Points, in no order, along strands that fork, close into loops and pass close to each other.
Points whose rows are less than 56.2 apart are linked; no others are. Some points are linked to none.
nupu: [ 18  21 -14 -35  11  18 -21   6   6   4  -7 -20 -22  -4 -20   6  -4   8
  -8   2  -7  -5]
dak: [-29   9   9 -25  20  51  21 -33 -17  11 -30   7  13   4 -21 -22  16  17
  30  -1  34   2]
Vomu: [-13 -38  24  12  12  41  51 -57 -53 -13   0  37   7   3  11 -23  -6   1
  46   7  29  15]
piz: [  6 -21  31  -9 -15  26  17 -51 -30  -1  33  16  25  27  13 -10   5  20
  11  -8  15 -10]
zavil: [-10 -13 -19  35  -2 -34  -7  39  21   9 -17 -12 -16 -22  15 -10   6 -32
 -18  16 -22  21]
lel: [ 51  37   2 -10  -4 -41 -47  -5  13 -27   0  17 -20   2 -23  48 -38  -9
   0  29 -18 -16]
dugin: [-26  16   2 -29   9  21  21   3  24  29   7 -33  45  28  -9 -14  16  40
 -30 -36  17 -34]
turi: [-14 -11 -26  24  15  -3  -4  46   2   3 -43  -9 -35 -47   2 -10   9 -37
   6  20 -14  37]
dad: [-44  13   1 -24  16  27  25   5  18  29 -16 -23  37  19  -8 -21  22  35
 -17 -27  24 -23]
bikof: [ 41   8   2 -14 -20  -7 -27 -17  -3 -12  32   2  -1   9  -4  24 -16  13
  -2   1 -12  -6]
rame: [-14  31  -2 -57  26  47  -3 -13   3  21 -15 -23  13  20 -28  -9  10  43
  -2 -12  21 -24]
tasi: [-14  37 -22 -52  33  39 -14  34  18  19 -31 -41 -15  -8 -31   0   7  20
 -20 -14   8 -20]
sopi: [ 31 -21  22  19 -36 -27 -12 -33 -19 -23  53  16  19  18  16  19 -11   5
   5  -2  -9   2]
Sigit: [ 28  22   5 -57  -2  36 -24 -28 -15   5  20 -11   3  27 -19  15  -8  38
  -5  -6   6 -24]
loga: [  9  21 -17  -6  -9 -27 -18  36  33   6  22 -27   5   9  -3  12  -8  10
 -40 -23 -21 -26]
Sasu: [ 25  35  -4 -62   8  43 -25 -16 -11   7   5 -14 -11  16 -28  14 -10  30
  -8  -7   5 -21]
gom: [  8 -25   3  21 -21 -14   9  -6  -5  -2  25   3   6   4  23  -5   9 -11
  -9  -2 -10   6]
Dov: [-63   0  12   1  13  22  38 -27   2  25  -8   5  39  19   2 -41  32  27
   8 -16  38 -18]
mifi: [-18  10   1 -28  20  43   7  -4  -7  19 -31  -8   1  -4 -12 -11  17  14
  15  -5  19   3]
denal: [ 44 -11  18  15 -27 -29 -21 -34 -18 -33  43  21  12  11   7  33 -26   1
   9  16  -9   9]
zozer: [ 25 -11  10  37 -30 -58 -12  -1  18 -14  28  20  12   8  15  16 -11 -15
 -13  12 -22   4]
lera: [ 41  12  -5  -7   1 -11 -32  -8  -3 -18  -1   6 -27 -10 -13  25 -21  -8
  -1  23 -16   9]
Pur: [-44 -46  11  43  -9   9  47   4 -17   4  -1  13  -3 -12  33 -36  26 -31
  21  -2   6  22]
kaba: [  3  37 -27 -48  26  16 -26  40  23   7 -16 -43 -22  -9 -26   9  -1  12
 -30 -17  -7 -21]
Paba: [  2  36 -33 -29  31   4 -36  48  24   7 -30 -31 -39 -23 -22   8  -5  -9
 -26   3 -10 -11]
Vof: [ 24  31  -9   5 -34 -59 -26  29  50  -7  38   0  20  23 -15  39 -24  19
 -32 -33 -24 -41]
nika: [ 10  -5 -21  16  18 -14 -14  26  -5  -7 -34   2 -37 -34  -4   3  -9 -36
   5  33 -13  37]
Soko: [  2  20 -29  12  18 -38 -24  48  33   5 -25 -17 -29 -25  -3   6  -6 -27
 -25  19 -24   5]
Tamo: [  2 -33  -4  40  -6 -30   4   6  -5 -15  -1  13 -18 -17  22  -4  -1 -34
   2  25 -20  33]
gabif: [ -4 -47  18  26   8  32  46 -38 -55 -22   2  33 -11 -10  15 -15 -12 -14
  41   9  20  33]
Fepo: [ 26  -9   3  -9  -7   9  -8 -23 -11 -10  16   2  -5   4  -1  10  -6   2
  -1   5  -7   7]
Kiv: [-30 -13 -14  18   6   8  11  42   7  19 -28 -15  -9 -25  16 -19  24 -23
   3  -2  -1  18]
sibu: [-36 -24  23  23   7  37  57 -35 -36  -3 -13  36   6  -8   7 -34   8  -4
  55   8  36  16]
rif: [ 30  22  15  28 -40 -85 -26  22  46 -17  16  30  18  18  -1  46 -30 -12
  -9   0 -23 -23]
Sog: [ 25   6  10  42 -37 -78 -21  18  35 -10  18  20  16  13  11  27 -21 -17
 -14   7 -28 -11]
vus: [ 24  35 -18 -37  12   4 -35  10  12  -1   1 -21 -24  -1 -21  19 -13  11
 -19   0 -14 -15]
dase: [ 19 -26   8   5  -2  10   7 -29 -30 -13  13  12  -5  -1   9   0  -5  -5
  10   9  -2  20]
pibil: [-22 -28  26   6  -3  25  38 -39 -21   8   9  19  20  15  19 -29  18   2
  17  -5  24  -2]
dapo: [-49  13   9  -9  22  45  31 -45 -16  11 -32  18  24   1 -20 -34  19  28
  47  -1  50  -2]
minob: [-30 -35 -14  51  -8 -33  10  36   5   5 -11   0 -14 -22  32 -18  16 -39
 -12  13 -22  26]
guba: [ 46  24  18  16 -31 -71 -34  -3  25 -24  16  31  14  13  -2  47 -35 -14
   5  17 -15 -15]
Vov: [ 28 -10  23 -26 -13  30  -2 -53 -33  -7  38  11  23  33   3   6  -9  29
  12  -6  16 -18]
relos: [-42 -43  -7  57 -12 -15  30  37  -4   7 -10   2 -11 -24  35 -29  28 -43
   0   0  -8  29]
zari: [ 46  38  16   3 -17 -64 -40   1  22 -27   3  28  -2   8 -13  54 -39 -12
   5  22 -18 -22]
ter: [ 14 -15  -1  26 -22 -36  -4   5  12  -2  25   4   5   4  20   2   3 -11
 -17   3 -21  10]
zamag: [ 37  34   1 -10 -37 -52 -37   4  35 -20  40   7  16  21 -14  46 -25  20
 -13 -25 -15 -38]
Bul: [-58 -40  -2  50  -9   3  44  32  -9  13 -15   4  -4 -26  33 -37  37 -37
  16  -3   4  18]
Keku: [ -6  18  -1 -34   2  20   5   5  18  20  10 -30  22  22  -7  -8   6  31
 -26 -33   5 -28]
rima: [  5 -17 -11  17   9   5  -1   8 -18 -12 -25   7 -27 -32   1  -1  -2 -27
  13  26  -7  41]
rabe: [ 43  41  -6 -17  -1 -27 -46   1  14 -17   4   3 -24  -1 -18  36 -29  -1
  -6  15 -17 -10]
Geg: [-49 -17  10  14   6  28  44  -7 -11  15 -20   9  13 -10  12 -36  27  -6
  28  -5  25   9]
luza: [  5  31 -35 -10  25 -12 -34  51  27   1 -30 -20 -39 -27 -16  11  -8 -19
 -20  14 -20  -1]
pipa: [ 42  -3   0   1  10   5 -20 -21 -28 -23  -6  14 -30  -7 -10  24 -29  -7
  11  28 -10  33]
denuv: [ 60   4   8  -3   4 -12 -36 -33 -32 -35  11  23 -18  -2 -16  42 -43  -1
  13  30  -7  20]
Fazi: [  8  36  -7 -68  22  50 -20 -11   1  18 -12 -22  -7  14 -33   9  -2  33
  -5  -9  16 -22]
luk: [ 40  17   7 -12 -32 -30 -36 -12  11 -21  47   7  11  20  -5  37 -22  18
  -5 -11 -14 -23]
pufam: [  0 -27  -1  15  14  31  17 -11 -37  -9 -25  15 -24 -24   0  -6  -3 -24
  29  15   5  39]
Nefa: [-49 -30  17  23   8  25  55 -21 -22   5 -12  21   8  -9  16 -38  23 -10
  38  -2  31   9]
Pif: [ 31  49 -20 -42  -3 -12 -39  13  28  -9  15 -23 -15   5 -25  32 -18  16
 -30 -13 -16 -38]
neser: [ -1 -24  19   3 -10  18  22 -30 -21   4  24   9  15  18  19 -11  12   4
   6  -8   8  -6]
pugu: [ -9 -50   3  46   6   3  34  -9 -35 -19  -7  21 -21 -28  22 -19  -3 -35
  28  18  -3  46]
vut: [-59  10   6  -8  18  16  33  -9  20  30  -8 -14  50  23  -6 -29  28  37
 -12 -28  36 -29]
kipan: [  2   5 -19  15   1 -41 -20  41  27   9 -12 -11 -19 -14   3   1   0 -18
 -24  12 -26   5]
someg: [-54 -21   4  22   2  13  36  21   3  24 -17  -5  14  -8  17 -37  35  -6
   7 -14  16   5]
Zupab: [  5 -40  15  18   8  25  25 -27 -42 -16   0  22 -10  -9  10 -12  -3 -15
  26  10   9  31]
Zitu: [ 20 -27  18  23 -23 -14   6 -26 -15 -14  42  13  13  16  26   4   0  -3
  -3  -1 -10   5]
mil: [  6   2 -10  -2 -10 -16 -11  18  20  11  15 -18   3   7   5  -1   5   3
 -24 -15 -14  -7]
Rasan: [-12 -32  27   2   4  38  34 -47 -41  -5   3  23  12  12   8 -21   3   2
  31   1  28   6]
kono: [-28 -50   4  40  -5   8  42  -2 -24  -6  -6  17 -13 -25  30 -28  13 -34
  27  10   3  32]
Vup: [ 53 -13  15  10  -7 -21 -23 -37 -31 -43  27  30  -2   4  -1  39 -40  -1
  11  25  -5  21]
nudi: [-23 -29  -3  40 -21 -23  17  22   8  14  19  -7  12   7  34 -22  21 -14
 -29 -13 -15   2]
Vuna: [-30  39 -10 -50  38  42  -3  28  15  26 -43 -36   3  -5 -31  -8  17  28
  -6 -17  23 -22]
kobas: [  5 -43  -3  43   4 -19  17  -7 -21 -20  -8  20 -19 -27  24  -6  -6 -37
  13  24 -14  44]
kos: [-33 -11  -5   5   7  20  20  22   0  17 -22 -14   1 -10  11 -23  23  -8
   2  -8   8  10]
zaba: [ 17  29 -17  -8 -17 -37 -22  32  41  -3  30 -17   9  14 -14  28 -17  15
 -39 -28 -23 -39]
guguz: [-34 -11 -25  23  11   1   2  60   4  12 -43 -17 -21 -44  11 -17  24 -33
  10   6  -7  29]
makot: [ 36   7  15 -46 -10  37 -17 -46 -28   0  32   0  15  32 -13  13 -11  36
  11  -9  12 -20]
rusog: [  1 -10  -7  53 -19 -68  -7  35  25   0   0   4   0  -4  24   1  -6 -33
 -24  22 -33  14]
buzo: [ 13 -24   0  55 -11 -56   1  13   7 -11   3  16  -8  -9  25   4  -9 -34
 -11  28 -26  24]
bokad: [-28  39  -2 -55  32  48   1  -1  16  27 -35 -24  16  10 -29 -12  17  43
  -4 -19  31 -24]
Dubug: [-65   9   9   0  19  25  34 -39  -2  19 -23  14  33   6 -10 -43  31  30
  30 -12  48  -9]
zude: [  5  10  -5 -27  15  30 -10   3  -5  10 -15 -13 -13  -3 -13  -3   7   7
   1  -2   4   4]
gire: [  4  28  -8 -36   2  14  -9  17  23  12  17 -36  13  17 -14   4  -3  36
 -32 -28  -2 -32]
fani: [ -8   6  -5 -28   7  23   0  10   7  17  -5 -25   6   8  -2  -8  15  12
 -15 -15  -2  -9]
pipun: [ 24  38 -13 -40  -3   3 -26  14  26   1  22 -25   0  18 -22  21 -10  28
 -32 -27 -11 -39]
toba: [-44  18   2 -27  20  40  17   4   6  27 -31 -14  23   2 -14 -25  24  23
  12 -14  31 -10]

A piece is all that can be reached along the links. How many separate loops has the piece of each point below (a circle has one, a figure eight two, a Y none), and how many tips (points with one link)?
Fepo => loops 1, tips 2
gire => loops 3, tips 0
pipa => loops 1, tips 0

How many points has the smallest loop of links through each point below? Write none if it is on no loop.
lel => 16
dak => 8
mifi => 7
someg => 14
makot => none
